A landscape with many peaks, sampled at points; each row gives a point and its height.
From any point a climber steps to the highest of the 3 points nearest to it. It stops when none of these is higher. Distance is the straight distance between rows; heights are no part of it.
Pife: [-9.0 18.2 27.2  5.2  8.0  2.4 13.8 43.7]  (h 57)
ledo: [ 20.3   3.7 -17.6   3.6   4.0 -18.7  -5.3  -0.2]  (h 537)
kuzu: [-31.1  29.0  14.6 -15.9 -11.7  -8.6  20.7  43.5]  (h 47)
Sov: [  9.1 -22.4 -23.8  -2.2   8.4   6.6  -9.6 -44.1]  (h 512)
sata: [ -6.9 -11.5  13.2  16.3   9.6  18.3   0.6  24.4]  (h 100)
mam: [  0.9 -17.7   9.2  19.2   1.1  13.9  -0.7  23.7]  (h 190)
tak: [  5.1 -15.3 -10.0  22.0  -6.5  14.9   2.2  19.4]  (h 401)
Feve: [ 17.9  -5.7 -12.4  17.2  -5.9  -2.5   1.0  14.1]  (h 546)
tudoz: [ 18.6   4.7 -28.0  10.0   7.5  -5.9   2.0   7.1]  (h 490)
Fimu: [ 16.9   4.3  -4.2   3.6  11.6 -21.5  -4.0  -8.1]  (h 523)
risef: [ 23.4  -2.5  -8.6  17.9  -1.6 -11.0   2.3   6.0]  (h 574)
Gizin: [ 11.3 -19.8   5.0   2.1  -6.4  -7.3  -7.0 -59.1]  (h 306)
vuve: [-44.1  16.4  11.8 -19.5 -10.7  -4.9   9.6  23.9]  (h 44)
pazad: [  1.6 -12.3   7.7  -5.4  12.7  -9.6 -14.2 -42.5]  (h 135)
kaved: [  0.0 -15.7 -28.1  -2.0  15.7  12.8 -11.5 -37.4]  (h 475)
koras: [  4.4   9.6  11.0 -17.2 -32.5 -14.5  -0.3  -4.4]  (h 439)
teno: [-8.3  8.2 22.1 13.1 18.4  8.8 10.9 39.0]  (h 60)
regez: [ 17.7  -0.5 -31.0  13.8   2.2   7.1   0.4   9.6]  (h 458)
Sebud: [  5.0  10.0 -40.3   1.8  25.9   7.1  -6.8  -4.0]  (h 208)
Dena: [  7.5   1.2 -16.3   1.7  24.0 -12.5 -11.9 -14.5]  (h 424)
reta: [ 20.9   5.7  11.6   2.8 -14.9 -20.9  -2.9  -2.0]  (h 565)
rade: [-50.9  15.6   9.9 -15.8 -16.1 -22.2  10.7  32.3]  (h 41)
golik: [  0.0   7.7   8.7 -20.6 -39.7 -13.7   3.1  -2.3]  (h 435)
maku: [ -0.4 -16.0 -14.2   0.5  20.1  -4.1 -11.4 -32.0]  (h 261)
rilit: [-12.4  31.0  25.6 -11.3  -7.5   1.2  20.1  43.2]  (h 50)
nuv: [ 10.1 -20.3 -33.0  -3.3   0.3   9.2  -2.2 -51.0]  (h 670)
Vaki: [  5.5  -7.7  19.9   5.5 -17.5   6.5  -1.8  13.2]  (h 175)
dom: [ 25.7 -19.6 -10.6   0.7  -5.1 -17.9   2.6 -60.7]  (h 631)
libe: [ 15.6  16.5   5.0  -9.4   0.3 -25.4  -1.6 -13.8]  (h 544)
mus: [ 20.5   1.1   2.6   5.8  -6.3 -16.1   0.0   4.1]  (h 582)
mek: [-2.9 22.1 25.8  7.1  4.8  6.7 24.4 48.0]  (h 55)
Vur: [-12.6   3.9  22.7  12.8  18.2  12.2   7.4  36.2]  (h 62)
biv: [ 18.7  -4.4 -38.7  -9.4   3.9  44.7  -7.9 -41.0]  (h 276)
bal: [-25.0   5.9  25.8 -12.3 -19.7   9.7  -2.9  15.6]  (h 536)
zav: [-7.4 -9.0  6.2 21.7  9.7 18.0  2.7 27.8]  (h 67)
Gukin: [ 10.6  -2.1  16.8  -1.9 -23.8  -5.6   0.0   3.4]  (h 496)
vosu: [  1.9  14.2 -33.6  -9.2  24.1  19.7  -6.8 -11.1]  (h 73)
fisa: [  7.3 -22.7  -4.4  -3.2   8.8  -4.8  -9.6 -50.1]  (h 273)
moke: [  1.1  -7.6 -30.9  -6.8  22.6  16.9  -9.1 -34.8]  (h 656)
nizo: [-42.4   3.9  13.3 -19.9 -29.5  -8.0  -1.4  12.7]  (h 42)
genom: [ 16.9 -27.1 -21.8   2.8  -1.6  -1.9  -3.9 -54.3]  (h 516)
fozo: [ -8.3  -2.2  21.6  -3.4 -21.0   8.1  -6.6   7.5]  (h 255)
Mugon: [-38.1  25.7  11.1 -16.0 -14.0 -17.3  15.2  37.9]  (h 45)
bev: [ 3.2 12.6 23.4 12.2 -0.1  1.8 27.6 57.0]  (h 46)
Lofo: [  8.7  15.1  12.4 -23.8  -5.7 -25.2   2.0 -22.3]  (h 527)
Giviv: [ -0.7   3.2  13.5 -16.7   2.1 -17.3 -10.9 -34.7]  (h 402)
luvo: [  7.9   2.4  -5.1  -1.3  15.2 -13.9 -11.1 -20.2]  (h 476)
Bonu: [-13.4   1.1  16.3 -17.0 -32.8   3.7  -0.1   6.8]  (h 461)
sur: [ -9.2 -12.1  17.4  19.0  -3.4  13.6  -0.2  22.2]  (h 107)
dasa: [  2.2  -5.1 -36.9  -6.0  17.6  29.1  -9.5 -33.7]  (h 445)
Bisin: [  5.9   4.4 -32.7   2.4  24.6   1.0  -1.2  -9.5]  (h 308)
Kasov: [ -7.4 -13.6  12.7  21.7   7.9  19.3   0.5  27.0]  (h 85)
suno: [-22.4  14.5  33.7  -6.9  -5.0   7.7   4.4  29.5]  (h 487)
vuz: [ -1.1  -9.8 -26.8  -3.2  22.3   4.8 -10.0 -23.2]  (h 414)
giti: [ 22.2 -11.1   3.7  13.9 -12.1  -4.9  -1.1   9.5]  (h 685)
kozan: [-10.8   1.9  27.4   2.9  -0.7  10.8  -1.2  22.6]  (h 345)

For each start below, name every point that the climber comes to, in order.
maku -> Sov > nuv
reta -> mus > giti
Sebud -> vuz > moke
fisa -> Sov > nuv

Where does a climber stop that starts at each point below?
kozan -> bal
libe -> giti
Gukin -> giti
ledo -> giti

Two climbers start at each pair of points below. Name the first point that both come to, or write -.
regez and tak -> giti
Lofo and golik -> reta
koras and pazad -> reta
